Points, in no order, along strands that fork, close into loops and pass close to each other.
Points whose rows are less than 46.8 apart are linked; no others are. Some points are linked to none.
j_749: 12; 4; 31; 0; -19; -19; 23; 25; 19; 12; 10; -1; 10; -7; 17; 3; 8; -8; -13; 16
j_87: 2; 25; 21; 15; -2; 0; -2; 33; -8; 22; 8; 1; -8; 1; 7; -31; 10; -1; -2; 15
j_502: -21; 40; 7; 4; -24; 19; 31; 13; -5; 35; 8; -5; 7; -14; 21; -29; 3; 13; -3; 7
j_653: -9; 16; -21; 1; -10; 5; -28; -13; 5; -19; -15; -13; 16; 0; -17; 17; 1; 2; 7; -2
j_349: 16; 12; 27; 2; -11; -11; -5; 19; 14; -28; 22; 1; 17; -2; -9; -7; -6; -7; 3; 16
j_946: 9; -21; 4; 7; 15; -30; 6; -14; -13; -9; 8; 21; -3; 40; -1; -21; -19; -18; -23; -18
j_352: -19; 3; 0; 4; 6; 9; -1; 11; -7; 6; 2; -2; -9; -18; 13; -4; -12; -1; 14; -2
j_481: 32; -15; -7; -9; -4; -1; -13; 3; 9; 23; -25; 10; -11; 17; -9; 12; 29; 15; -2; -5
j_884: 25; 12; 31; 15; -2; -15; -15; 32; -5; 6; 7; 14; -4; 11; 12; -25; 7; -6; 4; 15
j_32: -9; 22; -18; -11; -8; 21; 1; 13; -4; 29; -18; -3; -24; -16; 6; -16; 7; 31; 17; 12
j_586: 19; -5; -1; -14; 14; -1; -8; 27; 13; 5; -8; 4; -30; -21; 2; 20; 2; 9; 16; 13
j_128: -34; 21; 9; 10; 1; 24; -16; -17; -18; -32; 13; -38; 21; -12; -5; 10; 6; -9; 8; 9
j_820: 24; -8; -23; -12; 2; 13; -9; 15; 9; 16; -21; 8; -18; 7; -16; 10; 15; 25; 12; -2
j_426: 16; -30; 5; -4; 18; -21; 20; -7; 13; -21; 22; 22; -7; 10; -3; -7; -12; -8; -23; -6
j_509: 24; 21; 17; 8; -9; 2; -21; 20; 4; -11; 8; 3; 10; -2; -22; -9; 1; 1; 11; 10
j_69: -23; 1; -28; 4; 0; 17; 3; -36; 12; -36; 12; -12; 15; -5; -19; 1; -5; 16; -2; -11
j_327: -18; 32; -10; 10; -28; 11; -28; -6; 0; -21; -4; -19; 26; -8; -21; 7; 4; 5; 11; 1
j_757: 11; 1; -19; 1; -7; -9; -20; -2; -9; 19; -27; 10; -12; 25; 6; -10; 7; -6; -3; -9
j_490: -17; -6; -21; -4; 4; 4; 0; -27; 12; -14; -2; -8; -1; -15; 3; 19; -9; 7; 2; -2
j_977: 43; -13; -6; -9; 4; 5; -22; 15; 11; -5; 0; 7; -3; 18; -34; 7; 10; 16; 4; -5
j_993: 11; -10; -2; -18; -13; 6; 16; 6; 27; 5; 8; 7; 4; -6; -8; 18; 18; 18; 0; 4
j_950: -9; 4; 21; 1; -17; -7; 29; 9; 4; 18; 12; 2; 9; -8; 21; -2; -1; -14; -8; -2
j_508: 2; 16; -14; 5; -18; -6; -29; -23; -8; -18; -13; -9; 22; 25; -26; 12; -3; -11; -4; -7
j_794: -14; 36; -2; 5; -32; 10; 1; -4; 8; 31; -18; -9; 14; -3; 10; -5; 20; 5; -2; 14
j_685: 10; -5; -8; 6; 2; -10; -22; 4; -11; 1; -16; 8; -4; 24; -6; -4; -7; -8; 2; -14
j_444: -21; 5; -5; -4; -4; 5; 27; 0; 4; 0; 25; 6; 7; -11; 9; -11; -15; 6; -5; -2
j_50: -17; -12; -1; 10; 18; -5; 8; -4; -20; 7; 10; 5; -9; 6; 11; -25; -13; -6; -1; -19
j_143: 12; -11; 23; 12; 20; -17; -20; 12; -8; -11; -2; 1; -9; -11; 13; 2; -9; -20; 12; 3
j_860: 24; -13; -21; -14; -4; -6; -16; -5; 4; 19; -37; 1; -14; 7; 4; 27; 18; 2; 3; -5
j_407: 18; 5; 1; -9; -22; -4; 3; 6; 24; 12; -10; 1; 17; -6; -5; 28; 29; 6; -8; 12
j_699: -2; -20; -1; 12; 23; -17; -9; -23; -17; -9; -9; 11; -5; 33; -5; -14; -16; -18; -18; -19
j_305: -6; 35; 7; 16; -15; 5; 19; 30; -1; 33; 11; 2; 3; -7; 14; -28; 9; 10; -8; 20
j_324: 5; 5; -25; -7; -8; 10; -10; -1; -7; 25; -19; 6; -12; 12; -3; -7; 17; 19; 6; -4
j_353: -4; 0; -22; -2; 2; 2; -16; -10; 4; -6; -17; -17; -3; -6; -2; 12; -3; 2; 10; -2
j_648: 32; -25; -6; -12; 8; -12; 5; 7; 11; -17; 16; 22; 1; 27; -23; -10; 0; 12; -12; -12
j_978: 29; -22; -10; -18; 0; 2; -6; 15; 16; 1; 6; 20; -6; 27; -34; -3; 5; 18; -1; -18
j_46: 31; 8; 35; 9; -17; -21; 10; 26; 10; -6; 17; 11; 22; 2; 7; -12; 1; -13; -8; 14
j_154: -2; 20; -27; 7; 8; 24; -19; 15; -10; 21; -33; -5; -31; -15; 4; -12; 10; 18; 22; 8
j_12: 20; 25; 17; 14; -24; -4; -27; 9; -2; -25; -2; 0; 20; 19; -23; -10; -4; -5; 5; 11
j_350: 11; -21; -6; -21; -6; -9; 24; -7; 24; -4; 21; 15; 7; 0; -2; 15; 6; 12; -10; 1
j_782: -15; -14; -12; 14; 29; -6; 1; -18; -25; -1; -10; -1; -3; 19; 8; -15; -4; -10; -7; -21
j_957: -21; 19; -14; -4; -23; 18; 1; 2; -4; 2; 1; -9; 4; -13; 0; -7; 9; 12; 14; -1
j_756: 10; -15; -25; -21; -1; 3; 0; -14; 12; 8; -21; -2; -12; -10; 4; 39; 7; 4; 9; 7
j_996: -16; -15; -2; -22; 19; 9; 26; -8; -5; 21; 4; -3; -17; -23; 24; 1; -30; 5; -1; -1
j_301: -37; 21; -3; 10; -7; 23; -9; -6; -7; -25; 12; -27; 15; -23; -5; 3; 0; 7; 18; 6
j_165: 8; -22; -17; -14; 2; -2; 22; -1; 16; -13; 29; 24; 6; 21; -20; -10; -2; 14; -18; -17
j_750: -7; -11; 24; 18; 16; -9; 1; -17; -8; -20; 9; -10; 5; 13; 2; 6; -3; -25; -11; -3
j_274: -30; 5; 16; 17; 20; 16; -6; -14; -23; -29; 14; -23; 8; -2; 3; 2; 3; -12; 1; 4
j_58: -29; 30; -4; 8; -29; 17; -2; 2; 4; -12; 11; -10; 21; -11; -14; -8; 7; 10; 10; 7
j_916: -20; 17; -2; -9; -6; 19; 11; 8; -3; 25; -6; -2; -12; -22; 11; -11; -1; 14; 9; 4
j_247: -7; -7; -19; -21; -13; 4; 12; -21; 26; -21; 4; -7; 8; -19; -5; 32; 6; 16; -2; 10
j_494: -10; 12; -35; -3; 7; 26; -17; -6; -18; 16; -43; -14; -25; -19; 6; 4; 1; 8; 25; 12
j_131: 14; -6; -11; -3; -13; -13; -14; -14; -6; -12; -8; 4; 21; 26; -13; 0; -9; -12; -8; -11
j_155: 15; -12; 8; -1; 9; -7; -9; 19; 7; -5; -4; 6; -17; -20; 8; 11; -6; -10; 9; 10
j_280: 33; -20; 0; -14; -7; -9; -16; -5; 12; -9; -6; 4; 4; 15; -20; 24; 7; 1; -2; 1
j_555: 0; -12; -23; -28; -9; 6; 9; -10; 24; -3; -11; 1; -1; -23; -2; 44; 5; 18; 6; 9
j_374: -13; -23; 24; 0; 55; -3; 14; -4; -20; 4; -3; -9; -26; -16; 23; 7; -18; -24; -10; -2
j_911: 24; 4; 37; 25; 12; -22; -21; 21; -14; -6; 3; 7; -4; 3; 9; -20; -8; -16; 11; 4
j_410: -29; 7; -2; 11; 11; 21; 4; -6; -16; -3; 10; -13; 7; -8; 9; -10; -4; -7; 8; -4
j_703: 25; -3; -6; -18; -27; -8; -1; -6; 20; -8; -5; 1; 21; 10; -24; 27; 19; 4; -5; 0
j_997: 4; -20; 8; 6; 11; -22; 12; -3; -6; -14; 23; 16; -4; 17; -1; -22; -14; -15; -16; -14
j_742: -7; 6; 23; 21; 3; -7; -26; -15; -16; -18; -6; -11; 21; 13; -2; 3; -4; -23; 0; -6
j_21: 6; 23; 15; 25; -10; -6; -34; 0; -18; -7; -10; -13; 20; 16; -9; -7; -6; -16; 5; -2
j_106: -17; -20; 16; 11; 31; 0; 10; -33; -13; -13; 2; -9; -13; 1; 16; 11; -3; -22; -17; -7
j_491: -14; 2; -41; -6; 6; 16; -8; -16; -1; -1; -30; -13; -6; -14; 1; 7; -3; 11; 24; 0
j_630: -8; -15; 16; 12; 11; -10; 16; 13; -17; 10; 17; 16; -4; 16; 6; -28; -12; -14; -6; -17
j_593: -27; 31; 2; 3; -31; 14; 21; -10; -5; 38; -11; -8; 13; -13; 20; -17; 9; 19; 1; 7
j_588: -26; 17; 17; 3; -12; 5; 33; 12; 3; 13; 27; -8; 14; -27; 13; -9; -5; -2; -6; 1
j_770: -10; -18; -2; 3; 14; -3; 24; -2; 4; -7; 25; 4; -7; -10; 5; -5; -16; -5; -6; 0
j_933: -14; -26; 36; 1; 33; -18; 21; -3; -18; 18; 0; 4; -15; -6; 32; 4; -19; -32; -14; -3
j_681: -10; -7; 30; 3; 9; -20; 26; 6; -10; 18; 15; 3; -4; -10; 27; 1; -10; -20; -11; -2
j_711: 10; -32; -12; -20; 5; -12; 25; -26; 21; -15; 25; 19; 0; 16; -11; 5; -3; 2; -24; -5
j_888: 19; -4; -7; -20; 5; 16; -6; 24; 8; 26; -16; 5; -27; -8; -4; 18; 21; 25; 13; 6
j_654: -14; -22; 8; 3; 36; -3; 17; -12; -4; -6; 9; 1; -16; -8; 16; 2; -19; -12; -12; -7

A piece is all that can be reached along the links. How many separate loops has the piece of each point below (a circle has one, a figure eight two, a Y none), and how many tips (points with one link)?
j_888 | loops 3, tips 1
j_782 | loops 2, tips 0
j_770 | loops 2, tips 0

A fork is a point with three links, a tip a point with one. Leave the first point through the second and follow the links. Name the first fork or tip that comes.
j_586; j_155 | j_794
j_794; j_593 | j_820
j_648; j_978 | j_711
j_749; j_46 | j_654

Name the points in between on the shortest way along the links from the first point to the second, in order.
j_32; j_555 | j_154 > j_494 > j_491 > j_353 > j_490 > j_247
j_490; j_502 | j_247 > j_555 > j_756 > j_860 > j_481 > j_820 > j_888 > j_586 > j_155 > j_143 > j_911 > j_884 > j_87 > j_305
j_703; j_630 | j_407 > j_993 > j_350 > j_711 > j_426 > j_997
j_757; j_301 | j_685 > j_131 > j_508 > j_653 > j_327 > j_58
